The views of a scene show one set of named points, each view turned or mirrored, and shifted as a whole, with a little noise and some points left out.

Scene 1
View 1
K_975: [ 15  18  38  -1 -20  22  26 -73   2   8 -12  21  10   4 -41  35  23  21
  25 -41 -12  -3  42  40]
K_9: [-27 -41 -18  28 -51  15  44  43   8   3  83  40  10 -31  27 -38  -6  18
  10 -13  -6  52   3  23]
K_125: [ 17 -32 -21 -15 -38   0 -44 -54  69   5 -11 -37 -26 -37 -24 -44   6 -50
  -9 -52  16   6 -11  33]
K_998: [ 22  -9 -21  27 -17   9  -9  11 -33 -22  -4 -28  32 -11  31  10 -34 -42
 -30 -38 -37  35 -24   6]
K_692: [ 15  11  23   9 -20  19  23 -47 -11  -1  -5  14  18   1 -20  30   9  11
  12 -37 -21   9  27  32]
K_659: [ 22 -11  -3  -4 -27   7 -22 -53  28  -1 -17 -26  -3 -19 -19  -7   2 -33
  -6 -49  -4   7   0  30]
K_436: [ 37  49  43  18   6  28  32 -61 -68 -13 -43   8  50  29 -17  90  -3  13
   3 -43 -52   4  33  24]
K_477: [-14 -22   3  18 -42  16  42   3  11   8  55  38   9 -19   1 -14   7  22
  19 -22  -6  33  19  31]
K_188: [ 28   2  -1   7 -16  11 -16 -44  -3  -8 -25 -27  14  -9  -8  15  -9 -33
 -13 -47 -21  10  -3  22]
K_460: [ -3 -28   4 -12 -46   8  -3 -55  69  17  21   9 -26 -32 -37 -38  25  -4
  21 -42  22   6  20  44]
K_333: [ 17   2  14   4 -23  14   4 -52   7   0 -11  -1   9  -7 -21  15   8  -5
   5 -43 -13   8  18  32]
K_89: [  3 -17 -16  34 -27  16  20  34 -34 -15  33   4  34 -13  37   4 -28 -13
 -15 -26 -33  46 -12  10]
K_182: [  40   47   56   -8   -1   25   13 -119  -15    3  -64    3   19   21
  -62   76   25   13   20  -54  -24  -22   50   42]
View 2
K_333: [ -1 -12  -3  13   9  21   2 -13  24  12   0   6 -14  23   3   9 -32  -4
 -21 -14  25  -9  15  23]
K_125: [ 12 -28  24  33  13 -31  38  -8   8  37 -17  50 -32  64  24  29 -73 -50
  -8  25  19 -45  58  41]
K_89: [-49 -57  25 -10 -14  43  -9  -3  34  48 -49  14 -54  26 -49  54  14  18
 -57 -20  20 -49  -5  13]
K_9: [-54 -65  11  68  -4  28   6  -6  25  58 -67  31 -21  15 -95  69  27   2
 -52 -23  14 -41  38  -8]
K_998: [-36 -48  37 -45 -14  34  -6  -1  32  42 -35  15 -73  43  -8  42 -12  10
 -50  -8  24 -55 -13  34]
K_659: [  6 -21  16  10   9  -6  20  -9  16  25  -8  28 -31  49  23  18 -56 -27
 -14   9  23 -32  30  37]
K_692: [ -6 -10 -12  12   7  38  -8 -14  28   6   3  -5  -7   9  -8   5 -16  10
 -25 -27  26   0   4  14]
K_182: [ 31  34 -33 -13  17  41 -16 -21  30 -32  54 -31  13   1  51 -42 -48  11
  -2 -31  32  39 -14  28]
K_477: [-32 -40  -5  64   4  29   3 -12  24  36 -37  17  -3   8 -65  42  10   2
 -38 -26  19 -19  33  -3]
K_436: [ -7   8 -16 -51  -1  73 -36 -15  42 -17  28 -40 -18  -6  18 -20  -8  41
 -33 -46  32  17 -47  22]
K_460: [  7 -20  -6  81  20 -16  31 -14  10  27 -14  36   9  34 -13  24 -47 -37
  -7   3  18 -16  67  15]
View 3
K_125: [ 39   9 -21 -14 -30  31 -67  43  43  17  -1   9   7  20  -3 -16  -5  52
 -20 -50  43   7   8 -29]
K_477: [-32 -32  -1  -4 -11  43   4  33  27 -39   9 -16  -2 -32 -32  42  -4  -7
  34   5   3 -28  17  13]
K_436: [  14   10   37  -28   12   49  -33   17  -49  -26   14   -8  -75   25
    1   81  -19  -39   -2   39  -67   16 -111   27]
K_89: [-22  -3  13 -33  -7  52  15  21  30  -7 -44 -31   2 -14 -50  76 -18 -23
  44   5  -3  45  -8   2]
K_659: [ 31   9  -5 -19 -17  36 -56  36  19   6   2   3 -15  20  -4  15  -9  25
 -13 -27  13  13 -23 -14]
K_9: [-52 -35  -5 -10 -16  48  30  32  51 -35 -17 -29  22 -47 -55  52  -8 -10
  56   2  16 -13  48   7]
K_460: [  9 -18 -16   3 -22  31 -49  45  28 -22  33   8  -6  -5  -2  -7   3  34
  -7 -23  23 -43  14  -6]
K_975: [  7 -15  12  -5  -2  39 -41  33 -21 -41  44   4 -51   4   6  33  -3  -6
  -5  18 -30 -39 -54  20]
K_188: [ 28  17   6 -30 -10  42 -46  30   8   9 -12  -5 -23  23  -9  37 -15   5
  -6 -12  -4  34 -46  -9]
K_998: [  6  20  13 -43  -9  51 -11  20  24  17 -54 -22  -4  13 -38  68 -24 -12
  22  -9  -1  71 -33 -11]
K_182: [  41    8   22  -10    4   35  -76   31  -54  -28   57   17  -83   37
   33   31   -7   -6  -37   21  -54  -26 -110   21]
View 4
K_89: [ 23 -14  22 -15 -19  23  27 -45  -4 -50   5  33  -6  21  -8 -39  18  31
  18 -25   8  65  57 -42]
K_659: [  1 -25  14 -35  13  16  28 -31 -15  36 -10  -6 -44  -3 -52 -15   0 -37
  23  -3   6  17  11   6]
K_9: [ 20  -9  12 -45 -38 -15   6 -67  -7 -26  -7  30  54  48 -42 -70  44  47
   4   9  10  67  23 -62]
K_975: [ -2 -40  22 -49  29 -61  33 -40   6 -12 -16 -18  -5 -25 -10  -8 -39   1
  -3  17 -16   9  -8  32]
K_460: [ -4 -24   5 -65   4 -25  11 -49 -17  61 -23 -16   7  13 -83 -39  16 -28
   8  29   6  13 -25  -3]
K_333: [  1 -33  18 -39  20 -21  31 -34  -4   8 -10 -11 -25 -15 -26 -12 -19 -16
   9   5  -5  15   4  18]
K_125: [ -2 -20   5 -44   4  36  18 -33 -28  80 -14 -10 -44  13 -92 -27  25 -60
  29   2  16  16  -1  -5]
K_436: [  7 -46  38 -14  41 -43  53 -26  17 -76   1  -2 -40 -47  53  16 -67  18
   3 -15 -23  19  35  43]
K_188: [  5 -28  19 -21  16  22  36 -27 -10   5  -3   2 -54 -11 -25  -8 -11 -26
  24 -17   2  25  29   8]
K_692: [  4 -35  24 -39  21 -35  32 -39   2 -20  -9  -5 -12 -16  -8 -12 -27   4
   4   4 -10  21  11  16]
K_998: [ 18 -17  22  -2  -6  52  35 -29 -11 -32   8  28 -48   8 -11 -20   8   2
  29 -37  10  55  63 -25]

Which points are out of place in each view (at most two, in the order of its rows)? Write - if all are in place.
view 1 | K_975
view 2 | K_659
view 3 | K_460
view 4 | K_333, K_436
